Each row is a point on a landscape with many peaks, with its height.
A climber steps from a point to whichever of its 6 nearest points has the largest rise for the distance, and stops where none of them is higher. Distance is the straight distance between rows; heights are no part of it.
z793 height 538: [ 91 119  87 117  49 112 105 101 104 103 119 123  77 113 169 145 104  70
 112 100]
z850 height 322: [112  87 116  83 145  95 105  84  91  85  65  87 127  93  50  73 109 124
  75  82]
z461 height 387: [108  94 132  85 115 111 117  90 102  78  72  71 119  98  76 107  99 110
  72  72]
z737 height 531: [ 85 115 109 109  52 107 111  98  74 103 118 119  80 104 137  86  92  81
 119  86]
z506 height 643: [121  71  71  94 141  77  69 102  87 105  90 115 107 102  83  64 112 112
 113 131]
z485 height 381: [106  92 140  82 116 117 107  98 118  81  76  42 121  96  70 126  87 117
  53  79]
z355 height 285: [131  71  71  96 169  77  59 105 123 111  83  94 115  99  64  99 114 110
  96 138]
z912 height 564: [ 95 104  49 112  56  95 107 123  76 112 146 145  69 102 153  87  77  93
 146 134]
z921 height 530: [103 102 141  93  83 116 126  90  97  81  74  75 106 103 104 108 101 100
  80  73]
z286 height 366: [ 95 100  80 101  81  97  99 106  77 100 124 127  91 103 119  79  98  98
 125 105]
z952 height 604: [ 91  95  57 110  75  88 103 122  70 114 136 135  75  99 127  68  78 104
 142 126]
z693 height 420: [ 92  95  86 101 102  89  93 103  73 103 112 121 100  97  93  59  99 109
 121 102]
z21 height 455: [ 82 107 122 100  96  97 109  90  66  99  97 103  99  94  79  49  93 103
 107  73]
z492 height 575: [103 117 111  96 117 125  92 106 146  95 104  70 107  94  77 150  88 111
  69 115]
z722 height 335: [ 99 107  93 102  77 107 105  97  92  94 113 122  93 106 126 108 107  87
 114  94]
z193 height 562: [ 92 108  67 107  55 101 101 111  81 104 137 139  78 107 151  96  90  88
 133 112]
z751 height 358: [ 84 116 125 109  59 109 117  94  74 102 107 108  85 104 123  77  94  83
 114  78]
z668 height 380: [112  86 100  87 142  87  95  87  90  93  75 101 120  95  58  69 115 119
  87  96]
z428 height 473: [ 77 124 155 115  21 113 139  90  79 116  84  88  74 113 152  87 103  87
 102  75]
z730 height 106: [ 58 110 116 118  35  79 125 108  62 128 121  92  69  88 129  58  66  72
 130  59]
z824 height 374: [ 79 116 141 111  54 107 121  91  73 103  98  98  86  99 116  66  92  85
 110  70]
z406 height 733: [ 95 112  81 112  80 109  97 106 127 102 119 111  89 104 136 158 106  80
 103 110]
z50 height 309: [ 99 112 101 103  99 112 100 103 133  96 104  90 101  98 106 150 100  92
  87 104]
z723 height 382: [120  77  72  93 145  82  76 103 107 105  93 110 114 102  80  94 119 107
 107 125]
z573 height 632: [ 99 115  87 106 110 116  85 108 148 104 118  94  99  97  96 155  99 100
  90 125]
z133 height 33: [120  81 106  83 158  82  91  83  90  91  61  93 127  89  43  61 115 127
  74  96]
z366 height 503: [ 99 106 138 101  74 118 126  91 104  86  77  79  98 105 119 121 102  93
  83  80]
z165 height 403: [103  90  85  96 115  91  91 100  82 100 102 120 107 101  89  72 111 107
 114 105]
z120 height 343: [104  87 110  88 141  83  95  82  73  94  72 100 120  91  50  43 109 123
  88  92]
z518 height 436: [106  98 131  90 105 113 116  95 110  82  78  68 115  99  87 121  97 106
  73  79]
z710 height 433: [115  93 105  85 150  98  97  96 123  92  77  75 125  92  51 112 103 122
  68  98]
z528 height 539: [ 90 115 149 110  42 118 136  87  92 101  76  80  85 114 147 111 108  93
  89  78]
z685 height 349: [ 97 103 108  97  91 103 107  91  82  92 100 111 102 100  99  84 104  97
 106  85]
z782 height 251: [110 103 110  88 139 112  91 103 139  95  92  66 120  93  55 133  93 120
  66 109]
z45 height 157: [117  86  84  93 150  89  85 103 125 103  87  93 119  97  65 109 115 113
  91 117]
z692 height 227: [102 101  84 100  99 102 101 101 111  95 108 113 103 103 108 124 112  92
 106 103]
z88 height 432: [101  97 118  90 120 103 110  85  80  87  77  99 116  96  71  69 105 111
  91  79]
z14 height 188: [104  96  76 100  92  96  97 104  91  96 116 125  99 105 114 100 109  98
 118 107]
z367 height 592: [ 86 103  56 112  61  87 109 125  70 115 142 137  69  96 139  72  69  96
 146 123]
z792 height 318: [ 97 110 111 104  74 112 113  94  91  91 102 110  95 105 123 108 107  86
 105  86]
z145 height 522: [ 90 114 147 108  53 116 132  89  82  97  83  90  88 106 128  90 103  89
 100  76]
z361 height 482: [103 122  99  99 119 128  79 106 156 101 113  81 105  98  77 152  90 114
  76 131]
z636 height 261: [ 71 110 102 111  56  91 111 108  63 116 126 110  79  95 117  60  73  84
 126  79]
z960 height 314: [113  87  65  98 123  90  80 112 122 105 112 114 104 105 100 121 116  98
 111 125]
z289 height 313: [103 103 116  94 105 111 113  96 116  86  86  82 109  98  93 129 101  99
  82  88]
z42 height 463: [ 70 117 109 115  42  98 115 105  66 115 128 114  72  99 137  72  76  75
 125  80]
z447 height 279: [126  76  83  93 166  78  72  98 119 106  76  90 120  96  56  94 115 113
  87 124]
z37 height 470: [ 95  97 102  95 114  92  99  92  71  96  93 111 108  95  77  56 104 109
 105  91]
z618 height 418: [112  89 122  81 135 104 113  85 100  79  67  74 124  95  60  96 103 120
  70  77]
z394 height 212: [123  76  91  89 161  79  82  93 108  98  71  95 124  95  54  83 118 118
  84 113]
z408 height 549: [ 93 114  81 109  58 107 105 103  92  99 124 128  84 110 154 122 103  77
 118 102]
z225 height 394: [106  96  61 103  92  99  91 111 117 102 125 124  96 107 127 131 110  89
 119 119]
z617 height 608: [ 99 112 118  98 103 121 103 103 136  92  96  70 104  98  93 149  91 103
  72 101]
z251 height 290: [ 75 120 136 116  41 107 122  94  70 111 107 101  76 104 132  72  91  79
 114  75]
z640 height 397: [100 107  83 104 107 104  93 107 133 101 112 103 101 100 106 146 108  91
  97 112]
z211 height 326: [ 63 105 111 113  62  80 117 106  62 120 121  98  79  85 106  49  67  83
 127  63]
z888 height 257: [111  82  66  95 116  89  85 108  97 101 109 123 105 103 103  92 113 102
 120 120]
z637 height 529: [ 86 123 110 119  40 116 116  95 104 108 102 109  71 121 180 149 105  72
 104  94]
z438 height 456: [131  68  77  93 166  74  65  97 106 106  75 102 117 100  63  77 118 111
  96 130]
z690 height 447: [115  91 122  79 143 104 104  94 116  81  71  59 128  92  51 111  95 125
  58  83]
z841 height 593: [ 83 110  81 109  55  98 106 110  69 110 137 131  78 100 136  77  80  87
 132  99]
z638 height 291: [121  92  91  92 164  93  76 104 139 108  87  78 119  93  47 115 107 120
  77 127]
z299 height 556: [ 85 118 113 114  38 112 113  96  78 106 114 118  74 111 154  99  97  73
 116  89]
z804 height 454: [ 89 108  92 106  68 103 105 103  77 100 122 127  88 103 125  83  95  90
 122  95]
z472 height 409: [103 103 120  95  94 111 117  91  98  85  86  95 105 102 101 110 106  96
  92  80]
z655 height 410: [ 78 103  95 108  76  86 105 106  65 111 124 116  84  93 103  54  80  98
 126  88]
z724 height 517: [ 88 118 138 113  43 117 128  89  89  99  89  94  80 112 149 109 105  82
 100  83]
z719 height 340: [106 103  92  98 126 105  93 105 137  97 103  89 110  96  81 138 104 104
  88 113]
z469 height 600: [121  74  55  99 126  85  72 113 104 107 110 120 100 108 107 100 112 101
 125 138]
z689 height 421: [ 88 120 104 117  62 118 109  99 123 104 105 102  79 113 158 162 102  75
  97  99]
z15 height 515: [ 99 107  66 108  66 103  97 107 103 100 131 133  88 108 152 130 105  81
 121 111]
z643 height 131: [105  96  91  95 109 100 101  97 100  93  99 113 109 102  95 102 114 100
 107  98]
z503 height 606: [104 105 111 100  96 110 111  96 114  88  93  92 103 101 103 130 105  93
  89  89]
z831 height 230: [ 98 109 123 102  85 116 114  97 120  89  90  79 100 102 115 144  99  92
  80  90]
z282 height 118: [102 102  92  98  93 104 102  98  95  94 107 117 102 103 110 102 111  93
 110  95]
z495 height 182: [133  72  65  99 173  77  50 109 131 116  91  95 109 102  70 104 108 101
 102 149]
z980 height 691: [ 85 100  77 107  77  87 102 112  69 109 129 128  84  99 113  63  82  99
 132 103]
z102 height 392: [ 67  99  90 109  73  75 109 110  61 119 127 108  80  85 103  48  67  94
 130  79]
z603 height 565: [ 82 118 102 114  44 106 109 102  74 106 125 124  76 106 146  90  90  77
 123  90]
z267 height 138: [112  77 102  91 153  73  80  84  75  98  66 103 122  87  43  36 115 126
  85 106]
z943 height 284: [127  72  89  89 167  74  72  89  95  99  63 100 122  93  51  62 118 119
  85 121]
z702 height 501: [107  82  75  95 120  84  83 105  83 103 103 120 105 101  92  66 109 110
 118 118]
z215 height 266: [124  76  73  94 157  79  70 106 120 106  86  99 116 101  69  99 118 109
  98 128]
z571 height 581: [ 94 114 132 110  56 118 124  93 109  97  85  84  88 111 146 140 105  84
  88  86]
z11 height 203: [103 110 120  92 118 121  96 103 139  88  95  60 111  93  74 143  87 114
  63 101]
z189 height 638: [102 101  76 103  87 104  97 103 108  99 119 122  96 105 127 124 111  85
 114 107]
z963 height 467: [103 101  60 104  76 101  95 113  99 100 131 135  89 109 140 116 107  88
 125 117]
z132 height 483: [121  74  64  95 135  81  74 106  95 104 100 118 105 104  95  81 114 107
 121 131]
z93 height 558: [ 87 117  92 113  42 109 108 102  79 107 127 131  75 111 160 105  92  75
 123  95]
z122 height 321: [103  98 138  87 106 116 110  99 120  82  80  49 114  98  84 134  89 112
  58  82]
z330 height 557: [126  69  79  93 157  70  67  98  90 104  76 108 116  96  65  59 117 114
  99 126]
z801 height 338: [ 64 109  91 115  49  80 120 115  62 124 134 108  68  88 128  61  60  79
 136  76]
z411 height 419: [ 77 106 112 106  82  92 108  97  66 106 112 110  92  94  92  53  85  97
 117  77]
z273 height 660: [119  85 108  81 157  91  98  90 109  87  64  77 130  92  44  92 107 126
  65  93]
z296 height 502: [106 103  75 103 124 103  79 112 145 107 117 100 105 100  91 143 108  99
 100 130]
z914 height 362: [113  83  76  95 128  86  82 102  98 102 100 115 109 102  91  87 117 108
 111 117]
z449 height 356: [116  96 101  85 155 102  85 102 140 100  86  69 122  90  44 120 100 129
  66 114]
z262 height 487: [106  91  57 101  87  96  91 115  87 102 130 135  88 106 131  94 102  98
 133 128]
z928 height 370: [105  86  61  99 101  90  87 114  82 105 121 132  93 106 118  80 101 104
 132 127]
z39 height 271: [111  95 103  89 130 102 104  96 114  89  84  89 119  95  73 114 107 109
  84  93]
z591 height 547: [112  81  87  94 141  82  83  94  87  99  84 110 116  98  69  64 115 116
 100 110]
z646 height 435: [104 102 130  95  94 115 118  94 110  83  82  75 106 102 103 124 101  98
  78  80]
z36 height 505: [ 93 114 107 111  61 113 112  95 106  97 102 106  85 109 147 137 106  77
  99  92]
z779 height 408: [109  98 129  79 138 115  94 101 128  84  84  45 126  92  50 126  87 129
  49  90]
z579 height 159: [113 109 119  82 137 133  75 103 151  89 100  52 121  94  47 131  78 140
  50 118]
z862 height 323: [108  94  65 101 108  97  85 111 122 104 120 115 102 105 110 132 114  92
 112 121]
z24 height 578: [ 96 105 152 102  62 118 134  89  97  90  69  69  97 108 125 111 105  98
  80  75]
z780 height 311: [105 100 122  85 129 116  98 102 131  87  88  54 120  94  64 134  88 120
  57  93]
z338 height 520: [ 86 121 141 118  28 118 134  90  94 111  83  91  76 118 166 121 109  86
  95  84]
z595 height 396: [112 114  92  98 138 123  70 109 161 106 114  82 109  98  59 141  95 122
  79 143]
z861 height 247: [ 93 108 103 103  76 105 107  97  80  98 112 117  95 103 113  83 103  91
 115  88]
z546 height 450: [ 68  98  97 110  85  73 108 105  59 118 117 105  87  83  89  40  71  99
 126  74]
z760 height 527: [ 85 121 127 117  35 116 124  91  96 111  94 103  71 119 172 130 109  76
 101  88]
z913 height 270: [ 98 110 108 106  82 114 110  96 119  92  98  98  95 104 121 144 104  86
  93  92]
z611 height 258: [ 59  97  95 110  53  64 130 110  58 132 124  92  69  77 120  51  59  75
 137  53]
z169 height 395: [ 95 114  97 111  76 113 105 100 124  97 110 103  89 104 133 151 103  80
  96  99]
z395 height 280: [116  89  93  87 150  90  91  97 117  96  79  90 123  96  60 106 114 117
  83 105]
z572 height 434: [ 98 103 119  94 101 106 113  89  82  90  90 104 106  98  87  77 104 101
  99  80]
z230 height 459: [ 95 109 132 103  68 115 120  89  85  90  89  99  94 104 118  95 101  88
  99  77]
z376 height 260: [121  86  80  97 159  88  71 109 139 111  92  90 115  98  60 117 111 113
  91 134]
z87 height 296: [122  85  92  87 166  86  83  99 126 100  75  82 125  93  46 104 112 123
  76 115]
z387 height 471: [ 79  97  99 106 105  77  97  99  61 111 106 108  99  89  74  37  86 109
 116  89]
z268 height 480: [100 104 133  98  84 114 122  88  91  86  85  92 100 103 105 100 103  95
  93  77]
z362 height 489: [ 98  88  99  95 132  79  89  91  69 103  86 109 111  92  60  38 102 120
 101  99]
z713 height 567: [ 81 109 126 106  71 104 116  93  69 101 104 105  90  98 103  65  92  90
 112  74]
z666 height 361: [118  94  76  99 151  94  66 111 147 114 105  90 110 100  66 128 108 110
  97 141]
z427 height 89: [110 116 113  90 127 134  75 103 154  94 107  64 113  95  59 140  83 128
  61 127]

For each start below, name the point where the climber stops.
z801 | z980
z461 | z24
z579 | z273
z861 | z980
z376 | z573
z737 | z980
z793 | z980
z685 | z24
z780 | z273
z37 | z506

Call two points neighbours if one is among the 6 nearest of the other. Go from one point of each pair to the other, from neighbour to neighbour, staying as high as possible. Name the lowest point that can't be avoided.
z980 and z571 | z637
z980 and z573 | z646
z503 and z573 | z492
z571 and z24 | z528
z469 and z713 | z21
z506 and z469 | z132
z189 and z980 | z15

Write out the way that a climber takes from each point below.
z122 | z518 z921 z24
z394 | z438 z330 z506
z215 | z438 z330 z506
z408 | z193 z841 z980
z447 | z438 z330 z506
z299 | z603 z841 z980
z45 | z395 z710 z273
z495 | z438 z330 z506
